Points, in no order, along strands that fork, close into loops and pass close to each other.
In the rows, zero is written as 128.
Two points are linked if the straight distance between their rows is under 175. Some points are linked to none.
<757>: [124 159 132 136  99 105 167 155 108 131 109 158 137 110 153 115 161 113
 151 174 168 159 140 183  63 134  69 113 101 111  94 100 113 173 133 107
 142 162 141 173  92 106  99 113 131 112 176 166 107]
<658>: [104 134 124 121  98 151 151 173 133 104 124 147 124 162 165 129 121 100
 142 153 141 131 142 166 139 160  65 138 107  93 132 135 131 168 137 105
 121 159 118 156 124  99 115 130 115 188 130 128  45]
<1233>: [144 199  89 171 149 109 131  98 101 127 122 155 107  79  90 144 120 155
 139 104 140 162 139 139 108  65 135 125 140 159  77 140 166 175 148 152
 128  73 145 139 155 153  87 112 117 135 141 171 163]
<491>: [100 128  91 155 159 158  89 111 130 148 135  91  95  94  88 104 124 131
 103 100 102 151 170  83 148 101 205 148 137 154  89 148 165 142 145 134
 164  59  94 146 154 153 106 106 143 147 124 137 211]
<1252>: [125 167 119 138  88  74  97  63 130 173 125 172 188 152 116 172  81 109
 111 124  89 106 152  79 146 129 190 136 142  92 133 109 172 114 105  95
 185 114 168  97  99 111 166 126 100  70 132  74 101]
<1179>: [101 122  87 167  96 158 120 146  99 127 132 140 104 104  91 129  84 151
 138 127 155 159 112 112 164  96 138 117 178 194 130 169 145 166 107 155
 151 130 112 185 149 156  68 152 108 229 137 165 131]
<1108>: [108  88 115 165 154 132  93 134 112 143 128  89  99 122  81 135 116 156
  98 145  87 138 130  76 169 119 197 150 144 164 104 117 199 133  76 129
 154  95  60 136 137 135 109  87 135 194 141 140 189]
<598>: [120 114 133  86  86 193 159 130 110 143 107 112 128 149 149  68 117 118
 134 128 123 131 163 106 112 167 175 145 127  39 158  76  90  96 127 159
 171 131 101 136 130  91 154  76 192  83 105 138 104]
<916>: [129  98 166 169  90 126 141 149 127  94 124 165 150 152  65 145 128 164
 173  95 145 127 114 113 146  89  82 103 161 191 160 117  91 146 157 123
 109 168 126 169 114 144  96 134  99 156 151 155 149]
<977>: [132 158  57 129 154 151 133  70 123 150 146 130 127 117 141 132 157 161
 124 145 102 155 147 102  98 115 151 191 170 114 146  98 133 114 128 137
 105 106 129  60 102  80 121 104 115  85 119 147 109]
<1039>: [133 110 189 160 157 117  82 144 111 121 122 142 134 107  55 144 137 118
 150 105 113 111 123  84 175  85 132 118 134 134 123 131 161 142 120 122
 108 106 108 134 138 160 109 101 119 103 161 154 158]
<88>: [113 143  56 121 129 147 107 167 130 135 158 107  78 188 178 131 100  83
  95 185 113 169 134 140 139 182 145 146  74  77 104 107 182 160 159 131
  96  95 117 149 168  85 120 116  98 176 161 156  66]
<1176>: [164 161  78  92 137 102 146  91 114 127 152 140 168 160 166 149  96 135
 114 123 106  99  82 117 109 154 154 157 140 132 164 133 110 113  78 126
 133 159 164  50  98  80 192 134 122 124  98 106  87]
<238>: [147  76 176 149 142  74  89 139 170 134 124 153 121 136  75 149 106 134
 120 118 134 100  54 107 160 111  93  82 123 175 135 117  91 104  87 133
 119 195 110 121 136 135 149 108 153  92 142 102 183]
<158>: [115 125 120 127 169  81  85  90 112 152 135 111 150 130  94 180 156 140
  87 131  57 120 111  97 143  91 165 163 105 126 122  90 184 140  94 129
 102  74 123 103 111 130 133  64 122 110 153 120 151]
<410>: [138 108 218 158  93 132 150 141 133  88 104 142 118 104  62 126 132 160
 178 100 140  92 132 108 129  95  75 100 164 194 138  96  81 134 163 121
 133 175 139 107 118 164 117 136 122 110 149 154 170]
<21>: [137 119 142 101 159 170 146 129 113 144 131  95 154 131 117  97 126 132
 141  92 119 103  94 140 125 143 150 134 141 115 171 146  72  80 112 143
 162 163  94  68 112 148 197 146 131 104  86 134 179]
<1052>: [187 148 194 136 142  96  93 134 115 162 117 123 130  55  67 129 117 166
 155 111 141  66 144 115 140 112 128  94 159 138 111  95  83 116 100 116
 155 151 143  86 131 166 133 129 158  37 119 109 131]
<827>: [119 119 188 123 118 128 132 115 129  88 150 111 187 176 139 161 151  94
 148 100  99  98 136 161 155 119 122 132 137 124 163 158 160 128 136 119
 109  97 140 131 109 144 162 147  90 149  92  81  91]
<35>: [140 158 138 161 134  72 103  90  90 147  98 171 111  95  62 176 112 188
 123 123 134 136 119 103 135  94 150 134 139 167  77  94 130 144 100 138
 137 141 116 142 147 140 102  74 165  83 190 137 158]
<1275>: [129 132 170 144  91  88 132 110 176 119 114 189 154 130 149 129 119 126
 118 114 138 127 100 137 155 138 122  72 148 119 135 155 117 139  89 103
 168 159 133 105 136 113 137 138 100 124  93  76 114]
<1308>: [107 114 139  71 108 141  97 183 138  79  99  90  64 123 177  68 117  99
 107 168 160 121 141 153  97 180 113 122  78 149  79 154 139 132 179 146
 114 137 138 199 166  78  71 114 170 141 147 182  77]
<664>: [143 134 104  69 156 101 106 142 143  66 121  90 109 156 169 157 164 108
 110 152 121 116  92 173 108 158 114 141  68 130  63 139 157 150 166 158
  63  93 148 109 151  69 133 102 134 146 147 139  81]
<1001>: [136  91 188 138 117 100 164 128 193  81 113 114 115  97 138 119 107 132
 164 128 182  65  79 130 131 108  66  63  93 192 141 134  73 124 125 108
 131 175 177 139 110 121 109 116 144 100 132 110 179]
<17>: [142 134 176 127 102  94 123 105 128 133  96 180 162 123 125 109  93 147
 123 145 145 124 120 128 160 148 128 106 132 116 117 135 134 130  61 113
 160 152 128 129 128  84 109  91 113 127 139  84  89]
<367>: [100 120  75 133 130 103 169 147 162  89 137 117  64 169 185 173 169 133
 125 138 114 121 118 174 102 135  72 184 106 152 116 164 117 151 159 107
  89 160 117  93 143 123 146 137 132 173 117  97 122]
<478>: [154 126 172  78 121 131 181 143 169 114 139 113 168 120 175 119 141 104
 136 131 165  84 107 177 106 150  81 113 107 109 153 112  84 148  79 113
 113 144 159 123  90 112 159 156 131  96  96 132 101]
<1098>: [147 102 179 145 103  50 120 135 195 109 125 158 126 113 112 147 126 136
 133 126 172  96  60 112 129 114  84  60  95 170 136 132  84 127 112 124
 128 191 149 137 121 115 126 121 146  73 144 104 184]
<1289>: [138 110 172 153 182 138  95 141 126 110 139 102 140  95  67  99  96 119
 129 114 140 112 135  75 173 103 147  69 144 142 117 154 165 122 111 145
 134  97 110 133 144 162 110 109 122 128 140 145 170]
<1141>: [168 161  88 123 153  86 111  59 114 124 161 152 194 153 150 197 112 132
 107 135  78 118  95  97  93 130 145 158 137 112 161  98 137 109 100 114
 107 137 188  74  76  91 173 133 132  63 122 116  88]
<427>: [114 132 110  91 113 150  87 194 131  93 104 123  68 129 189  87 157 111
 131 154 105 120 144 143 123 181 138 172  90 119  91 151 177 128 178 154
 103 112 131 176 179  84  95 117 170 145 145 172  64]
<518>: [126 130 141 120 118 143 137 124 117 171 107 107 165 123  61 137 128 112
 158  72 105  95 184 113 141 121 148 116 145 108 121  90 117 109 164 138
 178  91 122  63 103 189 180 183  96  71  93 118 143]
<1287>: [134  92 160 124 112 165 142 124 171 106 119 104 140 167 116  98 127 116
 149 107 160 141 154 177 129 108  54  77 102 105 159  94  57  83 165 142
 128 135 138 161 116 151 122 173 110 131 105 129 166]
<911>: [175 147 151 103 190 125  68 121  93 150 138  82 164  62  74 146 129 170
 127 104 133  83 109 107 132 121 163 103 148 122 117 117 107 101  84 143
 133 122 133  80 149 138 136 100 170  46 120 114 116]
<998>: [125 136 188 116 166 111 175 153 111 122 161 143 153 101 165 172 170 115
 131 119 146  72 112 129 145 106  78 156 149 109 134 169 164 167 141  93
  69 136 156  98 121 158 157 162 116 115  96 137  87]
<401>: [127 158  95 177  68 100 162  89 143 183 118 186 141 175  94 157 107 136
 120 105  79 170 166 116 148 124 129 104 158 124 161  89 137 160 135 109
 181 144 114 115 111 153 130 166  55 112 111  95 145]
<1180>: [113 127 158 111 110 180 140 115 104 165 132 130 162 119 129  67 106 129
 137 140 156 148 180  92 150 147 181 113 142  35 149  76 106  99  97 137
 182 111  98 149 128  92 135  77 171  84 125 139 100]
<777>: [114 129 116 103 113 166 152 100 102 181  99 139 128 152 123  90  85 164
 122 158 143 151 162 109 175 147 188 150 124  55 102  99 133  95  91 110
 184 126  68 147 140  87  96  85 148 132 168 115 109]
<176>: [107 124 129 173  73 120 139 126 131  81 132 159 149 169 124 176 133 141
 129  99 111 153 124 156 167 130 107 118 144 167 144 175 139 160 140 108
 130 132 138 171 146 149 111 151 100 238 122  85  96]
<1140>: [122 126 128 108 163 158 157 111 131 129 126  85 107 116 129 103 158 148
 146 100 129 114 111 152  83 124 139 142 151 127 156 144  69  69 149 160
 125 131 135  70 132 167 190 166 138  94  80 141 192]
<966>: [160 134 196 160 106  86 124 124 127 131 100 175 104  69  69 139 124 175
 159 106 135  82 134 109 111 103 102  93 152 182 116 111 100 125 127 119
 144 167 132  74 118 161 126 116 144  61 126 118 157]
<1153>: [109  99  69 132  82 194  64 184 132 117 103 109 100 163 149 102  96  89
  84 174 129 179 122 146 147 177 139 124 112 109 125 134 123 126 186 140
 109 116 104 216 144 128  62 142 131 208 162 155  85]
<1161>: [104 127 128 141  90 164 107 166 103  95 108 140 112 103 146 109 137 133
 143 152 149 153 134 134 151 140 129 162 157 165 132 161 160 149 144 124
 135 129 120 190 139 136  52 142 124 223 146 157  84]
<851>: [106 143 114 100 123 162 124 127 116 134  96 114  90 105 136  90 126 143
 145 123 104 111 168 135 129 145 186 187 124 138  95 177 181 113 131 142
 170  93 109 102 163  98 119 109 137 159 108 123  98]
<594>: [160 178 149  83 148 128 168 122  93 141 164 119 190  98 127 151 106 106
 139  96 134  67 126 128 143 110 163 126 150 109 153 142 139 133 121 123
 144  94 175  83  84 157 215 183 103 105  74 127  95]
<924>: [130 115 136 149 187 133  83 122  97 129 152  92 121  89 107  80 125 133
 107  86 122 129 141  70 152 114 200 100 138 137  81 164 186 130 148 142
 151  52 119 130 168 131  92 104 162 118 119 149 184]
<411>: [134 140 130 126 157  48 139 105 135 146 151 164 136 102 117 197 131 149
 102  98 128  80  62 146 149 106 155  94 157 159 144 168 121 109 101 124
  91 143 155  45 135 152 200 146 124  97  73  91 129]
<1162>: [130 134 158  66 110 148 136 159 154  93 112  92  80 113 169  51 123 103
 110 153 191 109 145 159  70 162 105 105  73 138 121 145 103 148 132 139
 140 133 125 162 147  62  80 111 172 117 129 167  86]
<972>: [114  75 110 152 159 121  89 160 125 129 149  72  66 122 120 132 165 133
  95 166  78 143  97  63 147 131 185 155 129 153 137 109 201 146 104 115
  98  93  76 150 138 136  95  97 148 182 146 185 183]
<306>: [135 166 135 109  90 143 166 120 154  91  99 140 128 113 147  91 129  95
 155 136 164 148 182 172  74 105  90  99  96  76  93  92 112 115 148 154
 156 112 169 169 115 167 126 159 146 132 113 115 108]
<539>: [133  84 173 143 102 125 169 123 183  72 120 113 132 141 145 133 133 133
 154 125 178 112 115 170 125 110  39  73 106 174 147 135  65 116 167 108
 126 169 169 167 102 129 104 151 122 135 128 126 177]
<1081>: [124 167 140 131  98  98 219 118 154 111 133 140 127 106 169 122 134 128
 134 109 138 123 171 168 102 112  79  92 143 128  88 135 140 130 155 145
 146 139 184  75 118 194 164 201 100 135  82  90 113]
<1009>: [117 111 134  99 129 192 112 136 114 127 140  80 173 129 119  81 130  90
 147  69 138 122 172 127 156 134 195 129 178 118 176 153 125  84 143 148
 153  96 116 137 110 141 167 164 137 134  75 127 110]
<888>: [116 125 111 167  54 132 166 124 140  92 159 172 157 197 142 171 142 125
 113  89 106 174 136 162 146 145  89 104 135 126 164 136 116 152 155  93
 129 148 139 186 127 131 116 170  79 202 110  70  85]
<914>: [ 97 119  59 127 109 177  73 194 146 132 115 103  86 177 172 141 106  84
  87 184 126 155 117 164 143 184 120 141  82 113 121 130 145 155 176 132
 104 136  89 171 151 135  99 144 104 211 152 137  80]
<1249>: [136 130 128 141 149  65 153 105 156 114 133 139 133 130 135 191 138 140
 130 109 114 105  81 145 123  99 117 107 132 156 133 175 125 114 129 130
  92 125 154  74 144 171 195 127 127 107  95 112 163]
<474>: [120 130 141 130 158 112 150 107 141  97 134 122  90 118 132 159 169 129
 149 118 127 108 106 139 100  78 115 153 117 163 119 169 152 115 157 134
  82 107 140  93 144 170 152 127 127 132 119 122 170]
<118>: [116 131 115 168  94 128 145 149 127 131 119 153 135 169 131 182 165  81
 155 149 101 147 139 167  97 124  58 121 104 144 145 113 121 166 171 124
  95 144 132 191 111 182 124 145  91 132 174 132 168]
<284>: [121 105 105 109 113 175 149  98 111 156  85 143 142 155  77  88  69 166
 113 142 122 162 152 140 188 144 174 113 147 111 104 128 118  99  89 119
 196 132  80 176 150  99  72  93 132 192 162 108 127]
<341>: [109 107 131 148  83 126 137 143 125  81 100 153 109 142 143 137 130 130
 155 156 150 139 129 159 126 141  86 147 121 161 118 173 133 168 129 117
 132 165 119 160 122 116  82 128 124 209 140 123 104]
<1319>: [122  74 151 146 143 134  86 168 117 143 131 140 118 117  79 118 133 155
 141 153 179 131 101  77 123 115  97 105 115 175 143 106  96 153 120 126
 124 206  91 152 120 107  77 106 136 120 183 170 171]
<412>: [ 92 110  99 176  90 175 125 137 118 129 127 138 104 104  59 134  86 168
 146 112 126 140 139 107 156  74 145 136 176 218 137 148 124 129 140 144
 169 137 104 159 140 151  88 137 137 219 120 163 167]
<642>: [140 152 139 103 128 153 164 119 120 147 151 110 182 133 113 134 128  82
 135  88 128  95 194 129 146 100 133 120 164  82 149  96 154 119 174 150
 135  89 164 103 102 194 187 208  99  86  92 141 100]
<265>: [135 109 112 145 110  65 100 110 154 150 101 186 135 161 113 180 130 131
  99 151 115 169  82 125 112 138 123 107  94 127 111  98  96 147 112 123
 121 152 105 180 140 118 104  90 131  94 203 108 198]
<691>: [117 173 126 151 110 123 162 159  78 159 126 181 134  97 156 100 133 137
 151 186 179 171 134 138 107 131 106 119 103 105 113 114 124 170 103 109
 133 151 127 173 106  98  85  93 113 124 190 173  71]
<1085>: [111 124 133 159 142 135 104 152  81 153 143 160 106 102 150 111 193 132
 133 143 109 167 135  90 121 138 154 166 117 103 124 121 169 143 142 117
  90  95 108 162 132 118  81  97 153 108 180 180 124]
<396>: [164 134 134  72 135 167 140 123 114 173 140 114 179 120 135  77 109 135
 126 103 135  94 108 140 134 150 151 125 147 100 169 110  66  90  69 139
 184 175 127  78 101 115 179 144 120 100  91 126 130]
<508>: [142 124 160 126 186 137 114 151 138  99 173  81 132  91 112  78  94 100
 123 122 182 124 110 105 152 115 126  59 118 120 128 174 135 137 133 142
  98 101 147 155 164 158 114 161 123 134 117 147 150]
<1083>: [118 128  96 174 119 118 121 103 134 181 115 154 123 158  83 166 121 143
 123 130  67 150 137 110 160 118 133 135 139 132 155 119 141 148  89 116
 157 128  84 140 131 148 119 107  89 141 142 107 173]
<684>: [106 136  75 110 119 153 133 142 156 111 131  94  60 139 195 118 150 125
 128 131 121 130 129 164  96 146 108 206 127 133 135 163 133  96 155 119
 103 149 117  96 156 158 148 179 135 180  81 102 118]
<750>: [104 148  83 100 104 164 130 119 136 115  80 105  60 132 161 102 127 130
 140 126  88 128 152 158 101 141 152 202 126 122 104 156 142  93 139 148
 161 108 109 110 161 112 123 138 152 167 104 107 126]
<579>: [121  85 170 164 117 121  86 157 109 105 123 158 152 137  51 153 110 138
 158 119 144 131  95  89 169  98 107  95 143 188 142 113 113 154 127 137
 111 164 104 175 118 131  92  96 117 140 188 162 153]
<425>: [129 137  90 115 170 137  91  54 115 153 122 122 127  74 100 148 144 185
 111 149 119 151 128 131 114 114 173 163 159 133 115  83 115  96 102 139
 124 133 109  62 135  75 133  84 136  90 131 108 120]
<710>: [156 146 132  79 113 134 127 130 108 143 140 126 173 160 157  95  95 125
 129 134 124  89 113 120 138 157 139 163 130  87 178  95  96 100  50 129
 160 164 130  80  77  79 183 120 139 102 111 126  87]
<601>: [152 131 128  88 168  91 156 149 155 130 151 115 160 128 164 142 146 107
 136 147 165 113  91 164  86 141  83 108  94  89 140 133  87 145 113 118
  89 143 140 110 102 105 154 136 122 104 128 117 102]
<556>: [143 211  91 158 145 107 150 106 107 104 119 141  98  93 131 135 133 140
 143  95 146 160 164 162  83  78 108 118 137 129  59 141 146 166 167 149
 110 103 166 150 150 185 104 159 114 147 126 130 153]
<1032>: [131  87 170 107 137 137 104 149 147 130 122 127 131 110 125  80 128 151
 129 155 188 129 108 114 109 139  74  92 105 164 153 124  78 147 102  98
 147 202  96 144 118  91  69 104 137 113 167 150 147]
<82>: [133 111 170  91 128 157 146 129 161 108 103 104 111 110 152  57 115 149
 136 147 169 113 128 139  74 139  96 125  97 152 122 145  67 123  97 119
 170 165 117 126 143  82  85 116 158 121 123 139 122]
<57>: [103 133 105 165 105 170 113 172 100 142 133 163  98 118 178 103 182  94
 156 145 102 167 161 117 109 142 141 178 128  87 144 109 154 123 187 117
 109 102 123 191 110 144  91 137 168 129 142 166 114]
<623>: [112 137 126 140  81 177 152 113 115 143 106 145 156 153 111 120 130 136
 149 116 115 166 189 144 139 122 121 132 145  99 160  97 121 102 135 130
 171 119 120 166 104 113 102 152 104 191 126 114  99]
<125>: [116  84 120 147 152 127  98 132 120 156 102 122 120 139  86 121 109 149
  92 132  93 143 122  92 184 129 171 119 146 149 127 120 158  94  53 137
 154 139  67 113 141 124 120  88 120 150 143 101 172]
<1068>: [141  93 109  88 179 115 111 119 110  96 133  89 101 105 168  80 189 148
 109 117  93 141  96 114 105 177 199 168 155 178 131 154 136 106 158 160
  85 106 119  85 159  78 108 110 172 112 105 168 118]
<1111>: [134 137  54 163 125  93 140  99 154 154 176 152 111 210 173 196 106 137
  88 183  62 157 116  88 117 165 120 169 105 113 149 105 154 169 100  79
 117 139 140 119 115  79 134 110  79 127 141 112 106]
<776>: [136 108 135 148 144  92 129 109 152 118 129 153  81 124 109 123  87 152
 117 127 147 131  90 116 129 118 122 110 112 201 102 173 138 122  88 150
 134 149 116  98 166 125 122 101 141 179 123 119 168]
<470>: [124 122  98 143  63 146 167 138 141 117 137 174 151 224 161 158 103  87
 127 141 100 156 154 143 132 151  64 142 110  93 152 111 127 153 148 111
 130 156 140 164 102  97 136 143  95 187 121  85  53]
<885>: [124 161  99 129 135 106 142 157 100 162 147 142 127 126 155 103 115 119
 108 196 192 183 121 128 130 167 129 108  78  80  94 108 141 160 110 120
 112 111 130 141 130  57  86  74 117 130 182 170  54]
<1167>: [117 117  89  85 140 154 137 122  93 141 119  85 119 143 175  70 123 131
 116 113  89 137 144 112 109 193 212 163 135  77 143 118  94  84 118 168
 159 114 103 117 142  80 149  77 213  88 104 156 120]
<607>: [138 127 150 107  98 172 156 130 174 100 118  91 131 146 152  75 126  88
 142 129 160 133 155 173  97 114  90 105 105  67 148  96  70  94 151 168
 136 125 147 174 110 140 145 163 146 133 101 116 115]
<867>: [190 152 156  94 189 146 119 127 109 110 139  97 182  46 110 140 153 154
 137 108 136  65  87 120 112 133 185 122 119 123 131 107  72 102  93 147
 125 125 160 106 108 129 161 129 168  43 114 130 105]
<634>: [128 115  98  88 156 161 106 131  86 123 135  95 124 123 164  87 155 152
 116 115  76 138 101 109 106 178 208 170 146 129 142 140 109  77 111 158
 124 110 105  81 131  76 144  96 180 104 120 150 122]
<90>: [118  94 135 136 163 138  75 164 137  98 164  79  88 110 146  90 103  85
 115 133 181 137 101  98 136 123 128  90 122 135 124 170 154 129 167 153
  68 114 139 167 155 174 108 155 127 153 130 146 164]
<1191>: [126 150 105 126 162 100  83  62 133 140 118 119 141 119  82 190 152 163
 102 119  57 119 128 125 115  91 173 169 137 139 109  87 135 122 106 131
 118  91 120  88 125 129 143  74 140  82 135  96 171]
<1271>: [128 191 113 135 106 121 178 113 135  99 126 148 111 111 158 107 124 115
 151 111 144 144 177 162  87 105  93 103 122  99  80 135 145 136 149 145
 151 114 168 148 131 186 130 182 111 162 100 107 117]
<267>: [128 136 113 114 126 139 124 159 126 131 148 124 122 156 157 103 108  87
 123 168 140 139 129 142 130 157 118 140  86  67 148 122 151 146 113 137
 107 106 114 131 133  74 135 104 124 150 161 157  66]
<913>: [134 156  78 102 150 162 163  85 120 143 144 114 125 127 155 127 153 149
 140 116  94 141 146 134  61 126 139 174 154 122 152 110 102  88 143 142
 123 120 138  46 111 114 174 170 123 105  98 123 147]
<201>: [142 119 153 134 176 117  74 132  75 142 150 118 125  91 117 106 161 151
 120 154 152 148 101  71 119 136 161 118 102 123 106 111 162 130 115 128
  93 102 108 132 151  96  76  80 148  89 182 169 138]
<1238>: [112  61 130 134 127 142  90 161 126  90 126  91  77 116 124 117 159 115
 109 163 105 132  92  59 125 132 152 167 104 166 102 121 167 138 163 135
  99 117  94 163 153 122  83  99 170 180 173 177 198]
<553>: [146 163 130 151  85  70 122  96 134 191 123 181 169 153  90 154 100 129
 122 101  80 119 153 104 160 133 149  91 155 118 149 101 134 119 119 107
 178 158 149  70 115 134 162 169  86  61  92  74 131]
<1214>: [124 129 129 137 165  58  89 124 122 126 145 149 156 133 125 188 152 118
 111 152  95 125  92 117 134 127 121 114  93 112 128 125 172 153 103 119
  72 102 134 113 126 124 133  93 111 100 162 111 127]
<434>: [107 108 142 149  90 195  89 168 109  99 122 131 124 124 150  84 142 104
 134 130 125 171 158 121 132 141 145 140 135 106 140 131 125 121 178 120
 104 107 123 219 130 129  63 140 161 178 154 160 103]
<1327>: [ 96  95 122 156  99 180 121 114 127 108 110 118 118 100  50 119  83 151
 144  92 131 122 169 117 154  90 153 113 161 208 114 161 134 103 159 111
 192 111 113 114 131 135 118 119 124 206 112 106 172]
<947>: [119 154  78 104 140 151 108 127  91 157 150  88 155 146 154  95 113  75
 110 109 112 124 147  89 150 147 226 165 131  75 121 141 194 103 129 154
 157  46 130 122 124  93 157  99 145 117 108 141  99]
<1067>: [ 98 117 120 136 116 111  90  70  98 194 100 141 192 136  74 150  98 112
 113 123  81  97 172 110 177 126 180 158 146 126 118 120 178 111  96  78
 197 100 129 100 106 111 170 101 116  99 128  80 129]
<141>: [141 152  82 142 130  82 110  60 130 147 172 154 138 206 159 209 101 143
  95 146  58 140 112  84 100 129 136 167 143 112 163 101 159 132  91  99
 114 130 171  99 112  82 153 110 107  69 139  92 106]
<291>: [180 191 152  73 170 131 189 138 106 120 150 117 182  60 135 139 158 128
 134  99 136  60 103 137 116 121 165 125 136 108 160 104 110 128 101 126
 115 118 197 102  91 147 195 183 131  75  94 156  95]
<1104>: [118 107 116 142 158 136 134 126 165 133 156 104 121 195 143 169 110  93
 115 126 112 147 114 152 159 119  83 112 115 104 156 155 121 119 141 131
  83 126 118 156 139 181 162 171  79 158 112  92 156]
<124>: [121  90  80 107 176 119 102 155 127 113 163  77  65 125 181 100 162 120
  88 116  99 150 104 128 131 168 172 173 143 162 139 178 142 111 177 147
  60  89 132 111 162 127 118 145 166 144  96 154 129]
<1036>: [160 132 169  94 123  92 101 130 131 142 123 138 175 130 139 107 113 125
 119 151 151  94  94 144 149 174 110 125 125  98 145 111  92 127  33 126
 146 162 132 132 112  63 129  93 147  92 134  85  78]
<287>: [120 136 189 122 146 134 146 149 123 103 138 118 108  94 154 134 159 122
 140 113 169  96 138 141 126  90  91 161 156 148 118 183 166 118 176 107
  70 124 149 119 133 182 142 176 124 131 106 136 139]
<581>: [119 122  97 160 110 152 158 125 157 151 124 136 123 190 111 169 149  91
 141 132  72 165 151 164 131 120  66 137 109 122 164 103 116 142 164 128
  98 135 109 175 127 188 127 168  70 136 137 109 173]
<1064>: [130 136 150 160 119 120 140 156 107 121 100 162 136 125 118 152 174 111
 175 154 128 147 138 150  87 115  74 130 102 130 113 111 115 155 160 128
 111 161 126 175 106 149 112 118 108  94 184 153 160]
<280>: [112 133 115 131 128 140  98 105  96 180  94 119 185 106  51 129 127 101
 141  79 117  95 188 107 165 105 147 134 148 130  84 115 171 119 154  95
 202  47 123  92 126 154 180 123 112  86 115 113 142]
<573>: [115  88 117 123 174 130  73 175 127 126 172  98  77 137 170 119 138  85
  88 149 140 168 104 117 135 149 148 137 122 125 132 158 161 132 187 131
  41 104 117 156 159 173 117 159 126 160 122 153 143]
<670>: [158 132 176 111  86 117 174 111 192 108 122 146 172 110 166 101 108 125
 130  99 157 100 108 174 132 138  98  83 125 132 134 124  82 135  57 107
 168 133 177 123 113 106 127 158 121 110  66  91  95]
<233>: [147 165 106 101 113 143 177  87 132 179 115 159 138 116 125  88 110 147
 148 120 123 148 197 124  76 117 130 127 137  62 126  71 104 107 103 158
 197 128 136  88  99 116 145 138 124 104 111 115 117]
<442>: [115 106 139 119 109 182 112 112 120 115  90  93 149 107  95  88 105 132
 143 106 131 117 181 125 147 132 172 151 152 169  97 183 153  89 129 111
 206  91 108 118 145 102 123 109 142 185 109  96 130]
<464>: [106 143 104 111 116 140 161 158 141  91 130 112  91 162 210 135 150 106
 131 139 179 133 152 191  72 127  46 127  92 102  92 117 113 114 201 107
  90 181 147 142 107 181 155 178 109 143 112  89  95]
<547>: [144 115 165 126 140 151 182 134 165 141 113  75 104 130 118 102 115 159
 155 116 159 116 128 164 123 107  83  91 137 114 146 130  70  80 166 155
 134 136 143  97 133 186 150 202 115  90 102 141 187]
<41>: [139 121 213  90 114 140 195 150 135 126 150 123 190  98 166 142 146 104
 135 127 156  82 133 161 123 132  86 137 157 109 155 115 128 164 115  97
  65 128 166 116  82 143 174 178 121 104  86 149  75]
<1029>: [137 121 122 118 189  81 113 139 154 137 166 122 146 134 128 156 147 101
 124 156 161 129  91 143 108 133  93  76  71  94 121 148 119 151 145 133
  67 107 137 127 113 127 133 109 109 116 172 132 137]
<1276>: [106 123 102 144 162 113 175 144 137 151 156 107  96 178 148 172 116 118
  91 111 158 134 122 150 162 109  66 113 150  98 142 186 125 143 151 115
  70 145 132 122 148 190 179 188  84 154  90  95 132]
<454>: [102  99 101 149 113  64 165 135 161 109 132 153  89 179 180 193 167 123
 104 139 117 118  80 149 130 138  85 153 112 158 132 174 127 168 138  94
  96 184 111  86 129 122 179 118 128 159 116  91 127]
<198>: [135 137 122 145 125  76 104  99 119 166  98 177 119 114  86 163 119 166
 130 150 141 157 100 121 115 125 108 109 132 130  84  81  95 146  95 136
 129 167 116 164 151 121  95  86 145  79 198 134 171]
<195>: [144 170  92 172 153  94 107 104 112 141 118 166  86  71  73 162 130 191
 106 123 134 163 122 103 128  74 158 141 147 197  85 106 154 169 109 140
 114  97 115 138 138 136  99  75 134 120 158 171 155]

How many points has the smallest loop of links through each point below? Write 0 if it is on no loop.
<158> -> 17
<291> -> 23
<176> -> 5
<1161> -> 8
<777> -> 0
<757> -> 0
<306> -> 0

A piece is all that can be reached along the links. How many separate loops has the piece of each point below (a circle has one, a figure eight two, a Y none), and how many tips (points with one link)?
<710> -> loops 1, tips 5
<470> -> loops 2, tips 3
<491> -> loops 1, tips 3
